The views of a scene show one set of named points, each view turned or mirrored, and shifted as a whole, with a little noise and some points left out.

Scene 1
View 1
<8>: -8.2, -8.6, -1.2, 3.4, 3.1, -14.5, -5.5, -3.5, 14.2, 11.0, -20.3, -16.0, 18.8, -1.8, -6.7, -8.2, -14.2, 0.8, -11.4, -21.0, -11.8, -16.3, 3.5
<52>: -4.0, -12.0, 1.8, 0.8, -12.7, -1.6, 6.3, -4.7, 14.5, 1.0, -11.5, -12.8, 20.1, -10.9, -9.7, -8.8, -12.5, -3.7, -24.8, -22.6, -8.9, -20.7, 7.9
<201>: -9.4, -12.5, 4.7, 8.0, -8.5, -0.4, 1.0, -4.2, 10.6, 5.2, -2.6, -1.1, 28.5, -7.5, -18.1, -2.2, -13.6, -2.3, -19.2, -17.4, -16.1, -19.8, 2.8
<135>: -2.8, -10.7, 0.0, -0.9, -7.4, -5.2, 2.3, -4.1, 15.6, 3.3, -19.0, -16.8, 16.0, -8.9, -5.9, -8.5, -12.1, -2.0, -22.0, -23.4, -8.7, -18.3, 8.7
<166>: -7.5, -5.6, 1.5, 8.4, 9.4, -14.4, -13.4, -2.0, 11.8, 13.4, -19.9, -5.5, 22.6, 2.0, -11.5, 0.5, -15.0, 2.7, -8.0, -13.8, -19.4, -10.1, -1.0
<211>: -21.8, -13.5, 5.0, 10.1, -4.8, -12.6, 0.4, -4.2, 3.1, 13.5, 4.7, -10.1, 29.7, -2.2, -17.7, -13.7, -16.6, 0.1, -7.0, -23.8, -11.7, -26.3, 1.3
<60>: -8.0, -10.3, 2.3, 6.3, -5.6, -5.3, -1.2, -2.4, 11.4, 6.2, -7.9, -5.9, 25.0, -5.4, -14.6, -4.4, -13.2, -1.7, -17.9, -18.0, -14.4, -19.1, 2.3
<28>: -4.7, -2.4, -8.3, -5.4, 13.6, -30.3, -11.1, -0.9, 18.2, 14.0, -51.7, -44.0, 0.5, 1.7, 14.7, -20.4, -13.2, 7.3, -3.8, -28.3, 1.4, -13.6, 10.5
<36>: -17.5, -9.6, -3.0, 1.8, 3.2, -25.2, -3.1, -4.6, 8.7, 14.0, -23.1, -35.1, 13.7, 0.0, 1.0, -24.0, -15.9, 5.3, -2.9, -29.9, -0.7, -23.4, 8.8
<16>: -16.9, -12.5, 3.7, 6.7, -7.9, -10.7, 1.4, -4.3, 5.9, 9.7, -2.5, -14.4, 25.1, -4.9, -13.8, -13.6, -16.0, -1.0, -11.4, -24.5, -8.8, -25.3, 4.6
<171>: -12.0, 4.0, -9.2, 3.2, 35.6, -45.0, -29.1, 1.5, 12.7, 29.0, -54.0, -37.1, 4.9, 14.4, 10.6, -13.4, -17.6, 13.3, 14.3, -21.9, -9.7, -4.9, 0.5
<179>: 1.0, -7.4, -1.8, -2.0, -0.2, -10.1, -4.2, -1.9, 18.6, 5.9, -31.8, -19.5, 12.1, -4.9, -1.2, -5.9, -11.2, -0.3, -18.2, -19.8, -8.7, -12.1, 7.2
View 2
<201>: 30.3, 5.5, 4.9, 6.0, 7.7, -21.1, -10.4, -10.2, -1.2, 3.6, 19.4, -15.7, 9.7, 4.5, -3.4, -12.6, 12.9, -1.8, -24.9, 5.3, -1.1, -23.1, 14.6
<36>: 18.5, -13.1, 15.9, 10.4, 20.1, 8.4, 2.8, 12.9, -7.7, -4.3, 10.9, 0.6, -1.5, 26.6, -8.1, 3.9, 9.9, -11.1, -31.7, 3.5, -8.4, -3.7, 24.6
<179>: 32.4, -11.4, 14.2, 8.1, 14.7, -3.9, -5.7, 8.9, 15.5, 2.0, 20.8, -1.8, -0.7, 17.2, -16.9, -12.9, 11.1, -2.5, -27.9, 2.1, 6.7, -9.9, 27.5
<171>: 20.5, -26.0, 15.8, -14.7, 4.3, 48.0, 8.7, 28.3, 10.5, -7.7, -0.7, 32.3, -10.5, 3.5, -16.1, 10.1, 2.1, -13.2, -23.4, -19.2, 14.3, 12.1, 41.7
<28>: 23.6, -25.2, 21.9, 9.1, 19.9, 24.5, 5.0, 28.6, 12.0, -4.2, 12.6, 14.8, -10.8, 30.7, -19.8, 2.1, 7.9, -10.9, -33.4, -2.9, 4.3, 7.9, 36.5
<166>: 29.7, -3.1, 6.0, -4.2, 4.2, -0.3, -5.6, 0.9, 4.7, 1.0, 13.2, -0.2, 4.7, -3.0, -7.5, -7.4, 8.5, -4.3, -21.8, -4.5, 7.0, -13.8, 22.4
<211>: 17.6, 2.5, 7.1, 4.5, 12.3, -8.2, -2.6, -3.7, -22.7, -1.3, 9.8, -11.9, 7.3, 13.5, 2.8, 2.1, 9.9, -7.9, -27.4, 6.1, -14.2, -16.2, 12.8
<8>: 27.1, -5.5, 10.4, 4.3, 11.3, -2.4, -3.2, 4.3, 3.2, 1.4, 15.8, -2.7, 1.5, 10.1, -8.8, -6.4, 10.8, -4.8, -26.3, 0.7, 1.9, -11.5, 22.0
<60>: 30.1, 2.5, 6.6, 5.7, 9.3, -15.1, -8.1, -4.6, 0.4, 2.3, 17.8, -11.9, 6.6, 7.2, -5.1, -11.0, 12.3, -3.0, -26.0, 4.7, 0.3, -20.2, 17.6
<16>: 22.5, 1.1, 7.5, 7.7, 13.3, -12.6, -5.3, -2.6, -10.9, -1.1, 15.2, -13.1, 6.6, 13.8, -0.7, -4.5, 12.1, -6.2, -27.6, 6.9, -9.4, -17.1, 14.0
<135>: 32.0, -8.8, 14.9, 15.9, 18.2, -10.6, -6.2, 6.1, 10.0, 2.2, 24.0, -9.4, -0.1, 25.6, -13.8, -12.7, 13.0, -3.3, -31.1, 8.7, 0.1, -12.0, 23.6
View 3
<16>: 1.5, 9.3, 8.2, 5.0, 0.7, 29.5, -13.4, 34.4, 0.4, 3.7, -11.6, -21.5, -14.7, 12.0, 8.6, 13.5, -29.9, 2.5, -17.4, -11.8, 8.2, 6.3, 4.0
<201>: -8.9, 17.5, 5.5, 7.1, -0.6, 24.0, -14.3, 40.7, 1.5, -0.6, 3.6, -32.2, -11.8, 8.2, 11.5, 17.0, -31.2, 1.4, -19.8, -10.1, 7.5, 7.5, 4.0
<179>: -18.6, 14.8, 5.9, -5.3, -9.2, 22.4, -10.0, 19.5, -11.3, -19.0, 3.2, -5.8, -23.9, 13.2, 5.1, 9.1, -34.8, -1.4, -13.2, -16.7, 7.4, 7.5, 8.3
<211>: 7.0, 7.0, 11.6, 10.2, 3.3, 30.6, -13.2, 35.6, 3.3, 7.4, -14.0, -27.3, -11.7, 9.3, 8.0, 15.1, -29.7, 1.3, -20.9, -14.0, 9.5, 3.5, -0.8
<36>: 3.5, 2.5, 10.2, -4.1, -3.0, 34.2, -8.6, 12.2, -8.2, -4.9, -24.2, 4.4, -25.5, 16.1, 2.8, 3.7, -32.9, -0.6, -11.7, -18.0, 8.8, 5.5, 2.4
<52>: -7.6, 18.0, 0.0, -2.6, -0.5, 30.7, -16.7, 40.4, 2.3, -0.8, -0.8, -19.2, -19.3, 17.0, 12.7, 11.9, -31.2, 10.1, -11.7, -7.0, 8.3, 9.0, 16.2
<8>: -6.5, 9.2, 10.0, 2.2, -5.5, 24.3, -10.1, 22.0, -8.1, -10.8, -4.6, -12.3, -18.1, 10.3, 5.5, 11.0, -33.3, -4.0, -17.1, -17.3, 8.0, 6.8, -0.1
<28>: -7.5, -0.8, 13.8, -12.9, -11.7, 29.4, -2.5, -12.1, -22.3, -25.4, -21.6, 25.5, -35.4, 19.5, -5.2, -5.4, -37.8, -9.0, -6.9, -28.0, 8.1, 5.1, 1.1
<171>: -4.2, -9.6, 25.6, 0.6, -13.9, 18.7, 3.2, -21.4, -28.9, -33.1, -21.1, 15.1, -27.1, 7.1, -10.2, -0.8, -39.3, -26.3, -20.5, -36.9, 7.9, 0.7, -21.2
<60>: -8.7, 14.8, 7.0, 6.1, -2.9, 23.5, -11.9, 35.6, -1.5, -5.2, 1.8, -26.6, -14.6, 9.5, 9.5, 15.6, -31.6, 0.0, -19.4, -12.6, 8.9, 5.4, 3.2
<166>: -9.5, 9.4, 14.4, 9.2, -5.9, 17.4, -7.5, 22.0, -8.5, -15.5, 3.0, -22.9, -13.5, 4.7, 4.7, 13.5, -33.7, -10.4, -24.0, -19.5, 7.9, 3.9, -7.3
<135>: -14.6, 16.6, 0.3, -7.5, -5.1, 28.4, -13.8, 26.8, -6.4, -12.2, 0.9, -7.4, -24.8, 17.0, 7.7, 7.4, -34.5, 5.8, -8.6, -12.2, 8.5, 10.8, 15.2
View 4
<28>: -9.2, 17.2, -12.3, -1.1, 5.3, 14.3, 3.4, 1.2, -26.2, 10.7, 19.5, -7.4, -4.0, 31.5, 2.9, 15.2, -2.2, 15.7, 13.6, 21.5, 2.4, -19.7, 13.1
<135>: -5.7, 4.7, 11.1, 9.1, -11.1, 11.5, -2.5, 9.4, -3.8, 12.8, 21.6, -4.5, -1.2, 19.2, 3.8, 8.5, -16.7, -0.9, 29.8, -7.2, -12.9, -26.3, -7.5
<211>: -1.4, -15.3, 22.9, 3.1, -15.0, -1.3, -1.3, 20.3, 1.2, 9.7, 8.8, 1.7, 5.4, 15.8, -6.3, -12.6, -30.6, 0.0, 21.7, -6.3, -15.0, 2.8, -1.8
<52>: -4.0, -2.4, 19.6, 9.4, -15.0, 8.4, -3.5, 13.8, 1.6, 13.4, 20.0, -3.1, 0.0, 15.9, 0.9, 2.9, -24.2, -4.6, 30.3, -12.8, -16.8, -22.2, -10.5
<60>: 0.0, -3.2, 20.6, 4.6, -11.6, 2.6, -1.1, 22.0, 4.8, 10.3, 14.8, -7.3, -1.6, 14.3, -2.2, 0.3, -31.8, -8.4, 22.7, -11.6, -14.5, -10.4, -7.6
<171>: -0.7, 21.9, -17.0, -17.6, 19.1, 4.6, 12.1, 12.0, -31.9, 2.7, 8.1, -14.2, -7.6, 29.9, -1.1, 13.6, -11.1, 12.6, -6.1, 31.9, 9.9, 2.4, 24.3
<179>: -3.0, 7.2, 9.8, 3.9, -6.1, 9.3, -0.6, 12.3, -6.4, 10.8, 18.9, -9.0, -3.9, 19.2, 1.9, 8.5, -19.4, -1.2, 21.1, -1.2, -9.4, -18.8, -3.2
<166>: 3.0, 7.9, 14.0, -5.3, 0.0, 1.8, 4.6, 25.4, -2.3, 6.3, 10.3, -13.9, -5.2, 15.9, -1.8, 4.1, -33.8, -7.7, 11.5, -3.2, -8.3, -4.9, -0.4
<201>: 1.7, -5.6, 24.8, 5.3, -13.7, 1.3, -0.5, 24.2, 6.3, 9.4, 13.4, -6.3, 0.2, 11.6, -3.4, -1.3, -34.8, -10.6, 24.5, -16.0, -18.0, -9.1, -9.6
View 5
<16>: -0.1, 17.3, 17.3, 22.1, -5.8, -1.9, -18.3, 3.7, 14.8, 5.8, -25.4, -7.8, -11.8, -21.0, 4.3, -20.7, 10.0, -4.9, -18.5, 7.1, 22.3, -10.2, 7.2
<179>: -14.9, 20.7, 1.3, 24.3, -2.7, -0.1, -11.7, 10.2, 9.4, 22.2, -19.0, -5.0, -2.1, -10.7, -11.1, -4.5, 4.9, 0.7, -14.0, 2.6, 1.3, -5.5, 9.5
<201>: 6.1, 13.5, 16.4, 27.5, 2.0, -7.3, -18.2, 12.9, 26.4, 10.2, -34.6, -13.5, -11.0, -20.5, -1.9, -21.6, 11.5, 0.3, -18.6, 12.0, 20.8, -5.8, 2.4
<36>: -17.1, 32.9, 10.7, 21.0, -12.1, 8.9, -11.5, -1.2, -2.7, 8.1, -9.0, 2.0, -6.8, -18.2, 4.4, -11.9, 8.9, -15.1, -14.6, -1.6, 9.6, -17.2, 14.9
<211>: 4.0, 13.4, 19.0, 19.5, -8.3, -1.1, -20.2, -0.6, 14.1, -0.6, -26.8, -6.1, -15.5, -25.4, 8.6, -24.1, 8.9, -6.9, -20.9, 8.4, 28.9, -11.0, 10.3
<166>: -3.5, 2.1, 0.7, 15.0, -9.4, -2.2, -15.5, -2.2, 8.6, 14.0, -20.5, -5.6, -8.2, -14.9, -5.6, -10.5, 1.3, 9.0, -20.2, 5.4, 17.1, 2.5, 16.8
<52>: -2.4, 22.1, 14.3, 28.6, 3.0, -4.4, -14.5, 16.0, 20.0, 15.8, -30.1, -11.7, -7.3, -16.7, -4.7, -15.9, 11.3, -3.6, -16.9, 8.2, 10.4, -9.3, 1.6
<171>: -32.2, 15.6, -15.1, 3.0, -27.8, 15.7, -8.8, -22.0, -27.5, 14.2, 12.1, 13.9, -1.7, -7.6, -4.8, 7.1, -7.0, 0.6, -15.7, -12.3, 3.9, -3.1, 36.0
<135>: -12.1, 27.0, 9.5, 29.3, 1.8, 0.0, -10.9, 14.3, 14.4, 19.0, -24.0, -6.0, -4.5, -14.1, -8.4, -10.1, 9.9, -4.0, -14.6, 5.4, 1.3, -11.1, 3.3
<8>: -8.7, 13.9, 5.8, 20.6, -7.2, 0.4, -14.3, 2.3, 7.9, 13.1, -19.7, -5.7, -7.5, -15.0, -3.1, -11.8, 6.1, -0.5, -17.5, 3.7, 13.4, -5.5, 12.7
<60>: 1.2, 10.2, 11.3, 23.6, -1.7, -6.7, -17.3, 6.6, 19.7, 11.5, -29.3, -9.1, -9.6, -18.4, -3.3, -17.7, 8.6, 1.7, -20.1, 9.3, 18.8, -4.0, 7.5
<28>: -32.7, 34.7, -5.2, 17.7, -14.2, 13.2, -5.5, -2.1, -15.2, 20.3, 2.4, 8.8, 0.6, -6.8, -7.2, 3.5, 3.2, -9.4, -12.6, -9.6, -7.5, -13.2, 18.8

In a view up to two points have been moved. Name them for each view, in the order of its rows, or write -.
view 1 -> <135>
view 2 -> <171>, <211>
view 3 -> <52>, <28>
view 4 -> <179>
view 5 -> <201>

Scene 2
View 1
<46>: 5.4, -2.1, -17.2, 2.8, -3.8, 5.2, -4.4, 0.1, 6.0, 0.6, -10.3, -6.6, -1.8, -7.2, 2.8, -18.1, 2.2, 8.1, 11.0, -3.9, -2.9, -12.5, 4.2
<26>: -12.9, -13.7, -12.9, 2.5, -14.3, -13.4, 18.2, 8.2, -19.2, 25.9, -2.2, 6.6, 12.5, 7.0, 18.2, -8.8, 6.3, -12.8, -1.3, -0.9, 1.0, -17.3, -19.8
<102>: 17.2, 10.2, -6.2, 10.3, 3.7, 1.3, -23.7, 1.3, 9.2, -11.6, -19.9, -22.0, 2.4, -19.1, -4.2, -0.9, 13.1, 26.5, 10.1, -0.6, -10.5, -4.5, 27.5
<63>: -7.2, -5.1, -12.1, -0.6, 2.6, 13.0, -2.9, -12.0, -11.1, -1.8, -5.4, -20.3, -14.3, -8.4, 4.3, -29.5, -0.8, 7.4, 28.0, -10.0, 10.9, -17.3, -16.5
<47>: 0.6, -2.9, -15.2, 2.1, -4.3, 4.0, -0.9, -0.1, 1.3, 2.5, -9.0, -6.5, -0.3, -5.0, 6.2, -15.6, 2.8, 6.3, 10.3, -4.1, -0.7, -13.1, -0.9
<87>: -12.0, -27.7, -42.4, -10.9, -23.8, 7.7, 36.7, 3.3, 11.7, 24.3, 5.5, 34.7, -5.0, 21.4, 22.0, -39.7, -18.3, -28.2, 7.9, -9.3, 3.0, -25.9, -30.4
<21>: 3.6, -2.0, -14.3, 3.9, -2.6, 3.1, -5.7, -0.1, 0.6, 1.0, -10.9, -8.3, 0.2, -6.6, 4.4, -13.4, 4.1, 10.3, 9.9, -2.9, -3.6, -12.6, 4.5
<11>: -18.8, -8.0, -0.9, 4.7, -6.4, -10.4, 7.0, 1.0, -31.1, 16.6, -2.9, -13.1, 7.0, -2.3, 14.0, -7.9, 9.1, -4.0, 6.9, -2.1, 7.0, -17.8, -22.2
<97>: 7.6, 6.3, -2.4, 8.5, 3.2, -0.1, -18.5, -0.7, -5.3, -5.8, -16.0, -23.3, 1.6, -18.1, -1.1, -4.7, 12.5, 22.6, 12.2, -1.0, -3.7, -8.0, 14.2
<76>: 4.2, -11.4, -29.0, 1.5, -21.7, -8.8, 19.1, 17.8, 16.9, 22.5, -6.3, 29.1, 13.3, 11.0, 15.7, -8.7, 2.2, -11.2, -12.5, 1.8, -11.9, -13.3, 3.6
<161>: -11.2, -0.4, 11.8, 14.5, -7.4, -27.2, -2.6, 11.5, -37.8, 20.3, -10.1, -17.5, 25.2, -9.3, 13.2, 17.0, 25.1, 3.2, -8.8, 6.5, -0.9, -10.1, -5.6
<22>: -24.4, 2.4, 21.8, 9.4, 8.2, -9.1, -11.5, -12.7, -62.0, 5.3, -6.9, -50.9, 2.5, -18.4, 6.5, -2.5, 18.2, 11.4, 21.4, -2.9, 19.6, -16.4, -26.2
View 2
<11>: -4.6, -35.3, -3.9, -0.5, 1.4, -16.1, 21.0, 11.4, 8.7, -9.9, 3.6, 4.7, -16.1, -31.2, 17.3, 0.6, -10.5, -12.4, 4.1, 17.7, 2.5, 0.8, 8.6
<21>: -21.1, -6.2, -3.6, 5.7, 5.9, -20.2, 8.2, 10.9, -1.9, -11.5, 15.8, 14.6, -6.2, -2.2, 9.6, -10.7, -5.5, -5.3, 4.0, 28.0, 8.6, -9.6, -11.0
<76>: -6.9, -12.4, -14.6, -11.5, 5.5, -19.2, 29.8, -33.0, -14.4, -15.1, 18.8, 3.1, -12.3, 2.5, 37.5, 6.7, -4.7, -3.8, 17.6, 45.2, 9.2, -23.0, -15.4
<102>: -21.3, 16.5, 10.7, 10.2, 0.5, -19.2, -11.0, 27.8, 2.0, -11.1, 15.6, 27.7, 0.6, 3.1, -3.6, -24.3, -9.8, -15.8, 10.8, 20.8, 9.0, -13.2, -11.3
<26>: -1.4, -36.9, -12.1, -6.7, 4.7, -16.3, 31.1, -10.8, 0.6, -12.1, 6.6, -0.7, -18.7, -24.4, 30.1, 6.8, -7.7, -7.1, 9.8, 28.1, 4.8, -7.3, 3.8
<22>: -4.3, -36.1, 10.5, 10.4, -2.8, -15.5, 2.9, 52.3, 25.0, -4.9, -3.7, 13.1, -14.9, -47.5, -4.6, -15.4, -15.2, -21.7, -0.7, -5.0, -0.9, 13.8, 23.0
<97>: -16.9, 7.2, 8.7, 7.2, -0.9, -19.2, -7.2, 24.6, 3.2, -10.2, 13.6, 23.2, -3.8, -3.0, 1.5, -22.1, -10.6, -16.2, 9.9, 19.5, 7.1, -9.2, -7.1
<46>: -24.2, -5.7, -5.7, 5.4, 6.0, -20.2, 9.3, 10.5, -4.4, -11.9, 18.2, 16.2, -6.6, 1.3, 9.5, -10.6, -3.1, -2.6, 3.9, 28.9, 8.2, -10.3, -13.6
View 3
<11>: 28.4, -0.2, -33.3, 18.6, 7.5, 24.3, 15.9, 13.3, -21.8, 16.9, -9.7, 5.9, -9.8, -8.9, 21.4, 1.4, -19.0, -7.2, 24.8, -5.3, -20.6, -13.2, -16.2
<26>: 28.7, -7.5, -30.6, 13.4, 2.8, 30.1, 22.7, 2.2, -29.3, 20.6, 5.4, 16.6, -10.8, -22.0, 18.8, -8.3, -18.6, -9.4, 11.2, -14.6, -11.4, -17.5, -21.5
<46>: -1.6, -18.8, -10.3, 11.8, -7.9, 16.1, 15.6, 3.2, 2.6, 3.5, -1.1, 3.9, -3.9, -4.0, 7.0, -8.7, -20.0, -3.1, 3.4, 12.7, -23.4, -18.0, -7.7
<22>: 30.4, 16.0, -38.1, 31.1, 18.4, 14.2, 3.2, 34.9, -12.6, 12.4, -42.4, -13.9, -6.3, 13.1, 25.7, 21.3, -20.3, -3.3, 51.0, 7.0, -33.1, -4.8, -2.4
<87>: 32.5, -24.9, -38.3, -2.8, -15.3, 27.9, 49.4, -15.8, -15.1, 29.8, 26.7, 21.7, -20.9, -40.8, 14.8, -32.9, -34.0, 9.3, -22.4, 0.6, -16.1, -33.2, -24.1
<102>: -24.1, -18.7, 9.9, 17.7, -5.5, 11.3, -3.8, 8.0, 12.3, -12.1, -8.8, -0.5, 6.1, 13.3, -0.1, 4.0, -7.2, -11.1, 11.6, 15.6, -23.3, -11.7, -0.8
<97>: -9.2, -11.7, -1.6, 19.2, -1.3, 11.3, 1.8, 11.0, 5.0, -5.1, -12.4, -2.5, 2.3, 10.8, 6.5, 5.4, -11.3, -10.5, 18.4, 13.1, -23.9, -13.9, -2.0
<76>: 5.6, -26.4, -11.1, 4.9, -6.6, 30.8, 23.4, -15.2, -21.7, 11.2, 28.7, 25.9, -7.1, -26.2, 8.7, -19.6, -12.5, -13.0, -11.2, -15.1, -4.6, -22.2, -24.6
<47>: 4.5, -16.1, -15.4, 12.7, -6.2, 16.5, 16.6, 4.9, -1.2, 7.4, -2.2, 4.7, -6.0, -4.5, 9.4, -7.5, -19.2, -2.4, 5.2, 9.7, -23.3, -19.2, -10.1
<63>: 17.8, -8.6, -30.3, 15.4, -6.8, 10.5, 24.2, 13.6, 6.5, 12.6, -15.9, -6.4, -10.6, -2.5, 14.4, -5.5, -30.4, 10.7, 9.1, 26.0, -33.6, -18.8, -4.7
<161>: 14.5, 3.0, -16.2, 24.7, 18.0, 28.4, -2.4, 15.4, -32.0, 6.6, -10.0, 9.3, -1.1, 1.2, 20.0, 13.0, -2.6, -26.4, 36.5, -23.0, -9.6, -4.8, -16.9
View 4
<46>: 12.7, -2.6, 13.7, 2.9, -12.6, 3.3, -19.0, 9.8, -1.0, 14.2, 4.9, -2.1, 18.1, 34.9, -0.7, -8.9, 5.4, -19.9, -5.4, -17.7, -13.4, 6.1, -11.4
<26>: 41.4, -3.9, 13.2, -7.4, -28.2, -4.5, -8.1, -5.8, 39.0, 13.5, 5.9, -0.3, 37.0, 31.9, 16.5, -10.9, 9.5, -6.2, -10.9, -1.1, -8.2, 28.9, -7.1
<21>: 12.6, -1.5, 14.8, 2.3, -15.9, 4.0, -21.0, 6.6, 2.8, 12.4, 1.5, -2.4, 16.0, 35.4, 0.7, -6.4, 2.2, -17.6, -7.8, -18.5, -13.3, 9.5, -12.6
<97>: 2.9, -1.0, 19.0, 4.5, -17.5, 3.0, -36.5, 4.0, -6.8, 9.2, -12.5, -8.3, -2.5, 33.2, -1.5, 6.6, -4.0, -14.9, -10.8, -24.9, -9.3, 8.5, -21.3
<102>: -5.3, 5.5, 26.3, 0.9, -8.4, 8.0, -38.3, 8.1, -17.9, 14.1, -16.7, -3.7, -10.2, 40.8, -1.5, 6.3, -4.0, -16.8, -5.4, -28.9, -14.4, -0.5, -22.8
<22>: 13.5, -19.0, 2.9, 16.4, -52.1, -15.5, -46.4, -13.1, 27.7, -17.4, -19.0, -34.2, 5.6, -1.7, -5.6, 16.1, -7.0, -9.1, -30.0, -18.9, 3.5, 40.2, -23.7
<47>: 16.4, -3.6, 12.2, 2.8, -16.1, 1.9, -18.1, 7.0, 6.0, 12.0, 3.8, -3.2, 19.7, 33.5, -0.6, -8.0, 6.1, -18.4, -7.0, -15.9, -11.6, 10.0, -10.9
<63>: 12.3, -14.6, -3.7, 16.3, -25.6, -5.2, -21.9, 10.8, 4.3, -0.3, 11.9, -15.9, 26.2, 14.3, -15.7, -10.0, 6.9, -27.9, -13.8, -17.8, -7.9, 13.9, -8.1
<87>: 46.1, -5.7, -0.3, -2.9, -11.9, 0.7, 18.8, 12.2, 29.3, 24.7, 39.8, 11.8, 65.0, 37.8, 7.5, -35.0, 23.4, -23.0, 1.3, 2.3, -16.6, 12.1, 9.6
<76>: 36.5, 4.2, 19.4, -13.3, -7.6, 5.9, 2.5, 4.6, 21.4, 29.0, 13.4, 15.4, 37.5, 51.4, 18.9, -19.1, 13.3, -12.2, 1.8, -3.9, -15.4, 11.9, -2.2
<161>: 29.5, 0.4, 29.4, -10.6, -36.0, -3.6, -32.6, -18.3, 35.1, 6.7, -23.2, -7.4, 6.0, 32.6, 23.0, 11.8, -5.1, 7.8, -17.2, -10.5, -3.2, 38.1, -22.7

In a view up to two points have been moved. Name them for each view, in the order of its rows, or write -.
view 1 -> <87>
view 2 -> <102>
view 3 -> -
view 4 -> <76>
